Points on a hilly landscape, in no order, each with its height.
From any point a climber steps to the highest of the 2 points nearest to it. It stops when none of these is higher. Distance is the straight distance between rows; heights are no part of it.
Sev: [ 38 -12  -6 -22  21 -17  -4  -1 -24  40 -15  38 -26 -29  23  -9  38  17
  -1  12]  (h 41.0)
Kozil: [ -9 -15   1  36  -6  15  -4  32  15 -17 -38   0 -10  43   2 -47  41 -22
 -38 -22]  (h 77.9)
Beb: [ -6  25   7 -38  -7  43  -2 -26 -10 -33  17   3 -13 -26   4   7 -14 -39
  17 -33]  (h 43.3)
tov: [ -7 -15  -7  29  41  40  -7  -8   4  31  -3  10 -32  44 -12  27 -11  -6
  12  10]  (h 46.2)
kep: [-25 -14  52 -12 -19  12 -14  28  17 -34 -14 -16  -5  -6 -21  12  31 -19
 -30  -7]  (h 31.5)
dubov: [ -9  13 -14  21  15  -9   8   7  -3  22 -24  -6 -21  31  -5 -40  26 -10
 -19   6]  (h 32.7)
gamag: [ -4   4  39  15 -14  59 -21 -15  10 -16   3  -8 -28 -16  13  21 -24 -15
   3 -46]  (h 31.6)
sava: [ -1 -14 -18  17  24  27   5  -6  -5  47  15  45 -19   9   6  35  -3  -1
  12   3]  (h 52.4)
Mim: [ 20 -20  20  -3  11  -7   7  -9 -21  37 -22   0  27  16  17  36  17  -3
  20   7]  (h 41.7)
fibeg: [  0   3  -5   7 -10  -2   5 -13  10  -3   6   0  36 -24  36  14   0  22
   9  24]  (h 45.2)
Kudi: [-22 -17  21  12   0  17 -27 -29  27   0  -4 -21  -2  10  30   1 -16  20
 -10  -4]  (h 34.5)
zuda: [-31  12   1 -21 -27  37 -11 -24  -5  -7  31   6  12  21   1   9 -44 -25
  32 -12]  (h 60.4)
Gukiv: [ 19 -30 -18  42 -24  14  -9  13  -9  -6 -11 -16  -7 -18  22  16 -10   2
 -11  10]  (h 36.1)
ditu: [ 33  -6  12 -43   5 -10   8  -9 -17  25  -6  37  -5 -61  22   1  12  14
   8  -8]  (h 37.1)
Meb: [ 30  11   1  12   9 -25  30   5   7  20  -8 -18  13  -2  15  11  20  43
 -23  31]  (h 8.2)
fiza: [-43  -6 -19   8 -17  -7   9 -16  -6  31  -2   6 -16  22 -17   6 -14 -21
 -16 -36]  (h 16.1)
zopo: [  9   3 -26  -3   3 -25  30   5   5  -2 -10 -20 -26  -8 -13  15  14   9
 -45   9]  (h 23.6)
veniv: [ 35  17 -16  -3  51   6 -19  25 -19 -30  -9  18  18  52  17 -37 -40 -10
 -25  28]  (h 26.8)
gasod: [ 28  -5   7  14  35 -13   3  20 -23  32  -2  12 -18 -33   4 -36  26  -1
  -1  20]  (h 46.4)
gadir: [ -4 -24   8   6  47 -23 -22   0  14   4 -22  -8  12  37 -21 -32  13 -14
  13   5]  (h 19.3)
fuzi: [ 11  25  -6  -5  51 -32  -9  33  25 -29 -28  -6   5  14 -24 -45  18 -15
   5  21]  (h 11.0)
pob: [-12   8  31 -35 -71   0 -13   7   2 -41   2 -27  21   7   3   4  -1 -10
 -34 -24]  (h 76.6)
Dob: [ -8  -7  -1  19   4  19  30 -18  15   8  -7   8 -11  -8 -10  -4 -17  -4
   2 -52]  (h 21.0)
Sori: [  3   2 -16 -47   5 -17  -3 -15   3  -4  10  20  14 -12 -10  40   7  39
  35  28]  (h 46.0)
Rodu: [ 63   7  -8 -10  62 -38   3  10   0  -4  18  18  19  36  -2 -19  27  43
   9  30]  (h 12.4)
rurur: [  3  10 -40 -13  19 -41  27  -7  -6   1  12   0 -13   3 -31   4  29  14
  -8   7]  (h 25.9)
gen: [ 18 -23 -22  32 -13   1  -1  11  -3 -38 -21 -23  14   5   7  17  26  -3
   4  11]  (h 32.9)
tis: [-13   5 -10   9 -18  33 -17 -20 -19  45  14  19 -17  14  10  27 -27  15
  23  -9]  (h 44.9)
Lubu: [ 24  18  18  12 -25  49  -4 -23 -11   1  21  -5 -14  -8  23  31 -35  11
   7 -44]  (h 29.0)
leno: [  7   1   1  44   5  21  17  28 -10  28 -14  -5 -29 -14 -16  -6  -6   4
   0  23]  (h 59.7)
Bovi: [-26 -16  38   6  -6  30 -24  -4   9 -29  14 -20 -30   0   0  16   6 -20
 -22 -23]  (h 34.0)
baso: [ -8  29   9 -11  18 -36 -24  32  45 -37 -30 -21  -5  31 -25 -60  21   6
 -23  12]  (h 9.2)
tovek: [-31  13  12  12 -46  39  -1 -21 -13 -33  19   2  20  20  11 -12  -5 -18
  30 -30]  (h 48.6)
Sogeg: [ -3  -3  -4  -6 -30   8  12  10  -5  14  -9  17  28 -25  21   5 -33 -48
   5 -13]  (h 40.4)
kez: [  6 -11 -33   3  42 -21  22  11  27  14   2  27 -10 -26  -7 -34  -4  15
 -18  14]  (h 15.5)
pepes: [ -1  -8  32  -9 -42 -18   5   2   4 -32 -13 -39   3   4 -20  12  17  19
 -27 -27]  (h 66.0)
Ruko: [  5   7 -17 -30 -48  10  -7   3 -13  18  19   6  16  -2  15   2 -64 -28
  -2 -12]  (h 49.4)
kor: [-15  10  36  13 -27  -9  12  -7 -16   0  15  -3  39 -21   8 -25  -2   9
  33  -7]  (h 40.9)
bur: [-18 -19   8  -4 -11   5 -36 -13 -13  47  -8  -3  -6   4   6   4 -31  23
  19  23]  (h 39.0)
difaz: [-12  -4   6  15 -22  30 -16 -16   7 -23  18 -10  12 -15  38  22 -24   5
  -3   8]  (h 38.9)
pazat: [ -7   0  -4 -27   0 -13   2 -16   7  12   4 -14 -38 -11   2  30 -13  -5
 -54 -14]  (h 21.8)
dozu: [  8  12  -5  32  14  32  23  21   3 -20 -34 -14 -41   0 -30 -27  12   4
  -2  11]  (h 66.5)
nogo: [-32  11   6 -15 -21 -13  -8 -12   9 -32  -2 -21   6 -23  -9 -13   1   1
   0  -8]  (h 54.7)
fov: [ 22 -17 -24 -22  11 -15 -11 -14  -6   5  10   8 -15  -4   4  28   7  49
   0  35]  (h 41.1)
Duteb: [ 18 -18 -35  -8  19   0  11   3  16  29  -5  35 -39 -34  -6  -2 -27  23
 -15  -9]  (h 17.8)
Bimup: [ -6   1  -3  -7 -19  22   0 -11 -15 -44   3   6  14 -36   9 -11   3 -41
  31 -28]  (h 50.6)
kaze: [-25 -15 -11  27   0  10  20  -1  24  18 -33   8 -10  26  -5 -20   4 -22
 -17 -43]  (h 18.7)
gul: [-15 -16 -21  36  -8  -4 -25  21  12  -2   5 -13 -33 -12  10 -27  -7  -1
 -38  12]  (h 45.0)
Rofem: [ 53  18   0  10  30 -40  15  21   0   6  -3 -17  16  26  -8 -13  26  43
  -7  28]  (h 10.0)
Tavi: [-22  -7 -11  50  19  26   4 -11  -2   7  19  16  -2   7  20   1  17 -28
  20  -8]  (h 50.9)
bodi: [-26   7   3  12  -5 -17 -16  41  19 -30 -30 -12  -4  10 -13 -29  49 -31
 -28  16]  (h 56.1)
naze: [ 17  -3   3   9  66 -31  -6   1  11  -5  15   3  22  39 -18 -28  24  10
  23  19]  (h 15.9)
lomim: [  6   7  11  21   7 -26  -2  41  10 -12 -16 -20   6   1 -13 -12  21  -5
 -20  35]  (h 49.6)
Momuv: [ -1 -11 -14  -9  16   6   5 -22  12 -27 -15   9   2 -37   4  -1  14 -23
  14 -26]  (h 59.0)
fopi: [-11  28 -17  10  -1 -10  14  36   7 -22 -35  -6 -10  44 -12 -42  47 -24
 -44   3]  (h 64.5)
dulal: [-26  11  24   2  15  -4   6 -12   2 -10  44 -18   7   8 -11  35   9  13
  -5  30]  (h 33.1)
fas: [  1 -29 -10  24  29  24  15  -7   4  19   9  44  18  -7   8  12   0  -5
  37  -3]  (h 64.1)
dufe: [ 24 -15   2  -8 -22  -5   7   8 -48  51  20  35  14 -16   9  16 -12   1
  17  -5]  (h 13.5)
dapok: [ -8  14  -4 -38 -25 -18   5  -7 -10   6  16  12  52   8 -11  27 -22  -3
  36  14]  (h 23.1)
fimin: [ -5 -10   8  22   0  12 -20 -25   6  23  21 -13 -34   1   9   0 -26  34
 -12 -20]  (h 31.0)
lefo: [-17  23  -2   8  -2  16  10   1  14 -38 -34 -27 -25  22 -25  -4  37  11
  -2  17]  (h 61.3)
Minov: [-25  14  32  28 -12  -1  15  -5   0  14 -22  -8  15 -11  12 -43  28   7
  11  -8]  (h 35.6)
Vibap: [ 22   1 -29 -46  -9  -1  28 -17 -21  -4  32  39  -4 -34  -5  31 -11  12
   6 -15]  (h 33.2)
Gipe: [-17   7   4 -20 -43  12 -12 -15   4  -6  20  -9  -8  -3   4   4 -44 -12
 -23 -39]  (h 62.8)
bivov: [ 16  17  15 -37  14 -30  22   7   1  12  -6  11  16 -55   2  20  12  -2
   1  10]  (h 33.0)
sadez: [  3   9  33  -1 -11 -44  10  12   8  19  -7 -34  11  12  -5  12  14  30
 -31  18]  (h 6.6)
limi: [ 17  15 -15 -27  26 -27  -6  -3   8 -24 -10 -15   4  -2 -23  48  33  19
  31  33]  (h 51.7)
Ful: [ 16 -23 -31  45   0  -2  -2  27  18 -46 -10 -20  -2  32  -4 -14  13  -1
 -26  21]  (h 30.2)
sus: [ -1 -18 -37  14  -1   2 -19   6  -9  17   3   6 -26 -28  20   8  -8   7
  -9  23]  (h 40.1)
zesit: [-22  -1 -11  -8  41  -7  21   9  26  28 -10  29  12 -11 -14   6  -1  -9
  18  30]  (h 24.9)
Pepaz: [  3  31  -5   3  15 -10  17   7  30 -40 -16 -28   3  27 -24  33  35  19
   5  26]  (h 56.8)
samum: [ 29  -4   3  41  35  11  -8  28 -16  36  -7   0 -32   5   3 -40  -2  -1
  -6  13]  (h 52.9)
Luden: [ -9 -24  -7  29  -7  -4  -5 -18  -5 -11  34 -13  -4 -10  -5 -17 -12  35
   8 -12]  (h 27.2)
bulim: [  4 -32  -8  45  14   2  30  -2  22  -6  10  -2  -1  -1 -18 -17 -14  19
  -2 -21]  (h 23.7)
Dulob: [-16  16  -8 -29 -51  -9  -8 -13   8 -44   4 -14  26 -19  28  -4 -13 -11
 -13 -10]  (h 62.9)
num: [-13  -5 -33  24  39  22  11 -22  15   7   2  12 -19  43 -11 -10   5  13
  14   3]  (h 41.6)
dul: [ 49  14  -2 -29 -19  42 -15  14 -14  29  51  60  -3 -26  23  -8 -54 -19
  27 -17]  (h 6.0)
fasi: [-24  -4  -2  13 -16  -9 -10  13   6 -17  -2 -20 -20 -37 -13 -20 -11  10
 -11  22]  (h 49.5)
Bop: [-36  22  18 -17 -19 -22   3 -19  14  -9  24 -15  46  22   0  31  -3  17
  16  19]  (h 28.3)
paza: [-23  -5  35   1  14 -19 -25  13  22  -9 -18 -27 -16  39 -22 -43  17   6
 -30   9]  (h 7.8)
nuni: [-23 -25  16  32  -9  15  -8  10   0   5 -25  -4  18  15  12  13  11 -37
   1  -5]  (h 57.2)
Tidun: [ 30   3  10 -23 -17  20   9  23 -38  35  43  43  12 -28  11  13 -42 -23
  19   2]  (h 9.4)
zasuz: [ 10   0  -8  14  22 -13   9   1 -12  16 -19  -3  10  27   8   1  38  -4
   6  17]  (h 36.6)
Nifu: [ 13   5 -13   7  41 -34  22  18  31 -18  -9   3   9 -22  -6 -36  24 -11
 -16   2]  (h 13.2)
fanup: [-19 -13  -9 -11 -17 -10   0   1   0  12 -32  -4  19  -5  -3  11 -14 -24
   7  -3]  (h 48.7)
Zev: [ -2  -1  13 -19  -2   2   7 -14 -23  20  13  -5 -10  -7 -11  33  -9   3
   4  -7]  (h 42.6)
kun: [ -9  17   4 -41 -28  41 -40 -15   5 -17  39  -6  -9   2  14  -6 -67 -32
   5 -25]  (h 79.0)
Nug: [  9 -18  18  35  -7  28   8  -2 -28  26  -8   0   9  12  15  31   0 -20
  16 -17]  (h 48.8)
mag: [-14   5  56  -9 -14  16   1 -12 -17  -6  14 -18   7  -1  -2  20   5 -19
  -3 -20]  (h 37.5)
Foza: [  2 -21  37   9   0 -16 -19   9   2  22 -25 -38 -12  29 -10 -12   3  17
 -28   0]  (h 6.4)
botol: [ 35   3 -13  12  33 -16 -13  43 -14 -14 -14 -11  -8  15   4 -37   8 -16
 -30  42]  (h 42.7)
Losep: [ 20  19 -16 -58 -18  25   3 -33 -17 -20  23  14  -2 -22  14  12 -24  -4
  19 -22]  (h 38.1)
foni: [ -5  12 -35 -23   5 -20  41 -24  -4 -12  21  21   7 -25 -24  18  13  13
   9 -16]  (h 29.2)
zetar: [  7 -20  -4 -12 -12 -30  10  -1 -26  32   9  25  35   6 -15  15  -4  17
  37   0]  (h 17.9)
deg: [-11   6  14 -45 -29  -4   7 -25 -16   2 -10 -21   7  21 -30  32 -22   1
  13 -17]  (h 48.2)
boro: [-26   4 -11  25  25   9  16 -21  10  -3  36  -9 -19  41 -17  16  10  11
  -9  12]  (h 37.4)
vig: [ -6  29 -12 -19 -40  -9  -7  -8  12 -35  10  -9  45 -31  27  10 -15  16
  19  21]  (h 53.2)
netav: [  3  31  25 -31 -66   5   2 -10 -26 -19   1 -30  29  12   5  -5 -10   3
   8 -10]  (h 62.6)
fel: [-20 -13  -1   5  43   8  -9   7  26  15 -27   6  -8   9  -9 -14  -7 -23
   9  22]  (h 22.1)
Muf: [  0   5 -20 -23   9 -29  34  12  16  27   2  40  19 -38  -1  23  -4  13
  -1  20]  (h 29.1)
sosop: [ 11  14  -5   6 -17  35 -25  -4 -23  34  28  44 -12 -33  26  -6 -35 -27
  27 -42]  (h 3.5)
loba: [ 11 -15 -37 -14 -25   4 -22  -9 -34  11  13  20 -23 -17   9  28  -5  29
  18  21]  (h 37.0)
fuvef: [ 41  21 -31  -3  55  -9  -5  33 -20   1   5  32   4  27  23 -41  -7  -3
 -20  48]  (h 34.3)
bura: [-11 -34  21  19  -7  10  -8  12  13 -27 -35 -11   7  28  -7  -7  41 -30
  -7 -25]  (h 65.9)
gozik: [-32   0  11  35 -17  29 -28 -20 -12 -11  28   5 -10  -1  24  -9   3 -29
  14 -37]  (h 43.0)
zogeb: [ 11  -9  39 -14   0 -45 -25  11  19 -33 -15 -44  13   5 -19  12  31  10
  -7  -9]  (h 59.6)
Lukuz: [  0   0  -8 -24  20  -2   7 -18  14  28  15  17 -38 -36  -1   7 -26   2
 -29 -35]  (h 19.8)
diput: [ 13  -9  25 -30   4 -26  -4 -17  -2 -11 -28 -28   9   5 -33  26  14   9
  23 -15]  (h 53.9)
lamot: [  4  35  16 -29 -50  -3   7  -8 -23  14   5  -2  43 -11  15 -36 -19  16
  37   1]  (h 50.0)

Call two points neighbours if one is among the 2 nearest of the other. Go from one point of each pair to the other, from neighbour to neighbour, staying as high as possible. Name the lowest point that can't be avoided.
fas, Kozil => Sogeg
kun, fas => gozik
dozu, Dulob => loba

Where does a climber stop that starts at each point below?
Nifu => Momuv
Rodu => dozu
dul => fas
fiza => Dulob
sosop => fas
kaze => Dulob
